Each row is a point on a landscape with many peaks, with its height.
From any point a climber takes the steepest step (rise divided by distance) to one of its 2 nearest points. It stops when none of these is higher. Distance is the straight distance between rows; heights are no part of it.
num: [132 141 163 143 104 143 119 126  79 163 152 112  94 135 139 130 165  91
 164 155 137 171 117]  h=60.8
pur: [115 204 136 110 116 165 147  93  62 163 157 117 105 147 117 169 134  50
 131 150 140 164 118]  h=49.5
zusen: [130 151 146  67 132 171 158  95 119  62 133 134 143 140  93 197 141 125
 109 118  80 128 136]  h=26.9
Lov: [125 100 128 114 129 138 143 116 121 126 132 125 116 128 105 107  52  90
  95 115 129 121 124]  h=63.7
guki: [110 117 145 184 125  95 100 160 148 158 136 127 162 128 148  98 124 146
 109 131 126 103  90]  h=44.8
rorop: [111 147  72 145 166  83 130 149 172  92 110 163 124 114 143  64 136 152
  99  80 169 107 168]  h=39.3
babif: [124 125 151 124 121 140 121 122 165 113 161 123 179 174 108 133 106 141
 145  94  64 139  85]  h=27.0
meve: [129  98 105  77 154 136 137 114 150 104 111 133 116 108 109 137  79 133
  81 109 102  92 146]  h=43.7
Regi: [140 106 138  82  90 194 130  93 150 184 136 109  82 113 121 191 113 152
 166 140 111 151 130]  h=55.7
mudi: [149 137 144  94 136 135 154 120 111  30 117 141 151 134 114 209 186 141
 114 113  97 124 152]  h=23.5
Pazu: [115 110 156 184  94  89  96 148 131 192 117 130 149 108 146 122 132 163
 151 164 134 108 105]  h=50.4
Niran: [121 166 138 132  70 150 135 105  98 183 157 108 121 148 111 168 139 137
 220 127 109 185 114]  h=23.6
Koluf: [126 105 121 121 108 105 106 110 133 124 103 153  86 121 147 149 121 133
 125 134  95  85 142]  h=29.3
Tenot: [127  83 152 119 135 178 123 163 151 130 136 112 195 160  90 108  59 131
 146 133 104 161  69]  h=55.8
gonu: [128 138  88 207 139 102 145 166 146 122 135 116 128 143 144   8 110 135
 103 159 167 133 112]  h=48.6
Pofu: [118 147 164 142 163 103 113 153 119 100 176 111 154 150 147 105 167 114
 104  95 161 125 114]  h=40.5
til: [119  99  67  91 151 141 120 116 163 137 106 139 116 113  90 100  49 135
 103 114  95  93 141]  h=38.1
Bama: [133 130 162 132  83 104 123 101 111 139 139 123 111 138 153 168 147 132
 178 108 148 121 147]  h=54.3
Sozi: [151 131 159  71 134 169 156 120  94  82 110 120 129  91 111 216 157 125
 107 142 136 121 157]  h=69.4
lud: [133 105 165 119 106 186 113 121 130 175 144 100 161 149 105 162  92 133
 161 172  80 144  71]  h=73.6
Vuni: [154 177 126  70 116 193 176  91 103 112 124 116 108  97 100 237 187 128
 134 140 122 166 166]  h=35.5
Vup: [130 121 137 105 149 121 132 121 180  94 141 134 146 140 130 140 135 144
  89  71  87 120 118]  h=21.3
kago: [104 139  56 155 137 114 114 156 185 174  96 148 165 112 114  23  80 157
 133 122 135 126 119]  h=38.3
tob: [125 146  96 162 127  77 106 125 115 150 120 131  80 110 177  97 178 139
 107 163 152  63 156]  h=60.6
vik: [132 149 115 170 155 111 134 150 210 120 129 167 130 122 151  53 121 147
 128  78 162 168 133]  h=33.2
kolof: [134 121 128 144 126 103 118 126  95 147 124 128  65 100 162 116 170 108
 113 162 152 106 151]  h=67.7
darur: [171 133 135 100 137 144 150 141  98  74 103 115 137  91 143 233 222 165
 159 121 169 159 174]  h=17.8
depul: [139 136 136 121 172 140 149 149 201 101 133 154 140 124 131  88 135 135
 132  62 142 196 125]  h=30.6
Vok: [101  97 106 102 153 132  95 167 146 136  95 148 124  93 114  98 100 141
 100 141 104  89 114]  h=8.1
rided: [128 151  91 167 160  79 105 146 129 100 133 146  94 131 170  85 196 143
  67 153 166  69 160]  h=55.1
neleg: [134 115 137 120 100 103 114 115 130 125 107 135  92 120 180 190 162 163
 178 102 156 114 160]  h=49.2
sukog: [119 123 156 148 143  98 101 152 140 127 146 128 132 121 153 117 156 129
  97 113 141 100 109]  h=40.6
gibi: [129 159 158  88 161 149 142 125  81  90 154 118 133 132 106 152 154  80
  94 128 126 147 124]  h=39.1
bevo: [107  99 120 176  95  87 117 131  99 137 115 140 132 129 117  80  72 135
 134 159 135  78 130]  h=28.4
romas: [126 182 147 146 125 139 130 108  58 145 174 114 100 168 137 128 167  61
 138 153 138 159 121]  h=55.2
Gerez: [129 105 129 172 111 121 156 115 125 139 142 100 182 176  95  78  52 103
 130 115 128 160 102]  h=40.3
rir: [131 166 172 127 145 101 116 117  80 108 176 116 139 156 141 145 190 106
 137 110 164 118 139]  h=44.6
Zus: [111 196 138  88 153 177 147 123  69 118 153 112 127 153 103 152 130  57
 114 142 107 156 100]  h=43.8
gal: [120 136  69 111 187  78 134 152 159  71  86 152 143  97 132 105 143 149
  77  82 164  93 182]  h=42.7
Suv: [149 108 142  92 120 121 132 113 119  79  84 143 112 107 169 221 158 160
 155 121 144 110 164]  h=44.0
fik: [135 102 115  87 127 121 114 126 143  94  69 160 111 105 166 203 140 177
 135 135 101  77 156]  h=38.4
silit: [113 131  78 170 136  89 123 148 144 118 126 137 112 128 140  32 117 125
  91 135 134 103 129]  h=43.9
kised: [123 190 135  58 131 198 170  91 104  95 136 130 128 124  88 215 159 121
 125 156  85 144 140]  h=30.8
ter: [123 128 152 168 127 131 127 154  91 125 152 106 155 176 125  87 123  83
 130 138 124 159  81]  h=64.3
Pemu: [137 117 142 175  97 123 115 135  94 183 135 111  71 113 159 105 160 113
 163 168 165 163 128]  h=67.9
dabar: [142 100 139 129 150 162 144 152 185 152 128 122 201 146 101  84  59 136
 172  99 133 189  83]  h=49.3
midag: [126 116 124  88  85 180 141 115 138 166 135 105  73 114 122 176 140 153
 182 108 135 193 141]  h=49.8
motis: [100 117 107 125 115 106 116 128  89 137 109 135 108 107 126 103  79 111
 115 150 150  60 149]  h=22.8
Reror: [124 108 140 156 133 120 121 151 178 127 146 133 162 156 124  87 103 130
 118  98  94 153  84]  h=30.0
foni: [149 101 127  80 147 138 144 120 111  82  88 130 120  89 121 191 131 131
  86 134 121  96 158]  h=59.3
lok: [141  86 117 168 136 135 152 127 173 157 118 112 209 171  88  85  46 134
 149 122 116 185  95]  h=44.9
gir: [126  99 170 141 105 126 100 152 126 172 125 129 125 114 144 134 130 139
 147 157 113 131  92]  h=56.5
Gurup: [127 116  83  91 146 108 135 107 112  97  81 143 106 100 130 158 108 118
  79 120 122  68 171]  h=50.8
Nit: [133 129 162  69 104 183 145 105 107 107 121 133  99 113 119 213 132 129
 150 143 135 130 149]  h=61.4
gad: [133 134 166 112  88 158 129 109  99 154 141 127  95 127 127 167 126 103
 158 146 123 156 121]  h=61.9
Vover: [131 121 157 116 106 136 115 105 148 138 150 126 128 147 129 160 138 131
 136 117  70 122  97]  h=29.7
nimi: [133 132 123 207 138 109 148 163 141 113 152 108 154 173 141  22 119 109
 124 136 172 168  99]  h=52.9
sugot: [113 122 114 181  82  67 110 125  99 130 112 146 104 129 155 101 125 145
 151 159 151  62 148]  h=33.9
lefom: [150 136 137 140 178  93 133 130  99  79 153 122 123 136 142 125 196 103
  67 126 174 116 163]  h=47.3
kuv: [128  85 167 131 123 162 112 158 123 154 129 118 152 136 119 124  86 118
 136 162 101 138  73]  h=64.2
Ganek: [125 120 152 127 123 139 131 122 107 122 152 118 131 151 115 114  96  81
 112 125 110 141 105]  h=71.9
givem: [130 117 143 197 128 115 125 165 100  99 152 125 124 169 139  50 133  96
 118 164 150 144 106]  h=57.9
fesel: [132 174  96  74 122 207 171 115 106 124 135 101  91  93  92 212 197 143
 147 124 140 212 168]  h=40.2
Mazi: [124 103 157 203  99  90 127 117 126 159 135 110 198 164 119 112 107 145
 127 151 104 137  94]  h=18.3
sobur: [ 98 142  93 183 111  75  93 160 125 119 119 149 121 127 145  60 135 149
 112 155 144  63 132]  h=39.2
Dobas: [167 157 144 103 141 128 142 125  89  59 121 125 148 117 134 227 220 139
 138 122 123 138 164]  h=20.8
faka: [137 140 106 154 168  72 130 131 141  93 145 128 115 136 158  93 166 123
  69 104 162  87 154]  h=51.3
kal: [122 107  97 175 146 117 121 159 192 165 117 129 164 128 124  54  83 144
 110 113 113 145  92]  h=33.6
bemo: [128  97 106 118 153 146 150 134 159 133 118 129 127 119 110  67  51 106
 117 105 141 156 122]  h=55.9
sisud: [134 131 164 208  82  97 124 117 106 178 142 108 162 160 140 122 155 130
 152 166 117 156  93]  h=15.3
Tidid: [138 104 154  95 117 138 119 118 146 107 111 139 110 122 144 183 145 147
 127 124  85 105 128]  h=33.5
meze: [117 127 104 126 163  77 120 135 138  90 105 142 129 117 157 124 141 137
  85  96 151  67 153]  h=47.2
kolog: [ 84 137  78 106 131 104  80 168 120 143  86 151 137  93 125  84 127 136
 113 141 129  60 135]  h=12.1
tagan: [119 159 169  74  96 201 135 107  95 123 142 132 112 137 102 194 117 112
 170 151 109 148 119]  h=70.5
rad: [122  87 130 179 105  90 119 112 139 183 121 117 170 139 117 111  73 148
 123 162  94 103 108]  h=21.5
riru: [118 118  72 110 159 123 138 130 167 142 101 149 128 103 112  46  58 132
 130  99 152 123 147]  h=49.4
zafe: [ 98 112  73 111 152 133  81 168 180 166  99 148 160 106 101  73  77 161
 124 131  95  95 106]  h=4.7
Bimev: [134 154 169 105 121 109 128 106  92  92 142 129 121 143 143 194 175 123
 156 100 145 118 155]  h=49.1
Noge: [102 136  83  90 129 104 101 128  89 146  76 139 113  90 140 129 133 124
 120 146 150  44 163]  h=17.1
peri: [160 148 148 128 160 116 130 116  81 122 151 114  96 119 143 153 208  86
  96 138 160 139 160]  h=43.2
teb: [131 146 164 135  82 141 117 101 124 168 155 121 146 157 124 165 141 139
 185 132  72 155  92]  h=26.6
Molas: [110 152  77 191 133  84 134 146 196 118 122 163 130 130 142  36 109 164
 123  91 157 122 148]  h=36.0
veg: [148 125 139  87 160 167 161 125 186 110 137 142 151 133 107  93  84 118
 153  74 130 194 110]  h=27.8
luki: [132  94 127 149  99 102 113 104 143 151 130 140 125 142 127 126  85 137
 125 128  84  89 115]  h=25.3
raf: [131 125 134 167 114 113 121 133  92 182 130 105  89 109 159  86 138 104
 120 189 159 110 114]  h=77.0
teni: [147  86 152 122  86 179 111 109 135 200 127 113 113 120 118 171  87 145
 165 177  95 147 104]  h=64.0
Kad: [114 158  97  90 105 177 146 119 112 141 149 102  71 128 108 187 168 136
 176  93 151 213 159]  h=45.0
fot: [128 125  63 122 158 126 125 121 205 190 109 143 157 103 109  47  54 149
 149 111 132 136 131]  h=43.6
fiva: [138 121 134  74 150 149 159 102 162  61 143 125 151 143 102 160 115 142
 101  80  95 123 138]  h=23.7
Vap: [156 149 147  96 142 139 137 113  88 128 133 112  91  99 134 195 208 111
 135 130 171 162 169]  h=38.5

Where does a climber stop that starts at each point below?
kolog | Ganek
mudi | lud
fiva | lud
babif | Ganek
zafe | Ganek

Call two points neighbours if one is among the 2 nearest of the other. Go from one point of each pair to the other, from neighbour to neighbour, staying as high as possible. Name the lowest point that can't be avoided.
Sozi / raf | num
lud / Bama | Pofu
Sozi / tagan | Nit
Ganek / Sozi | gibi
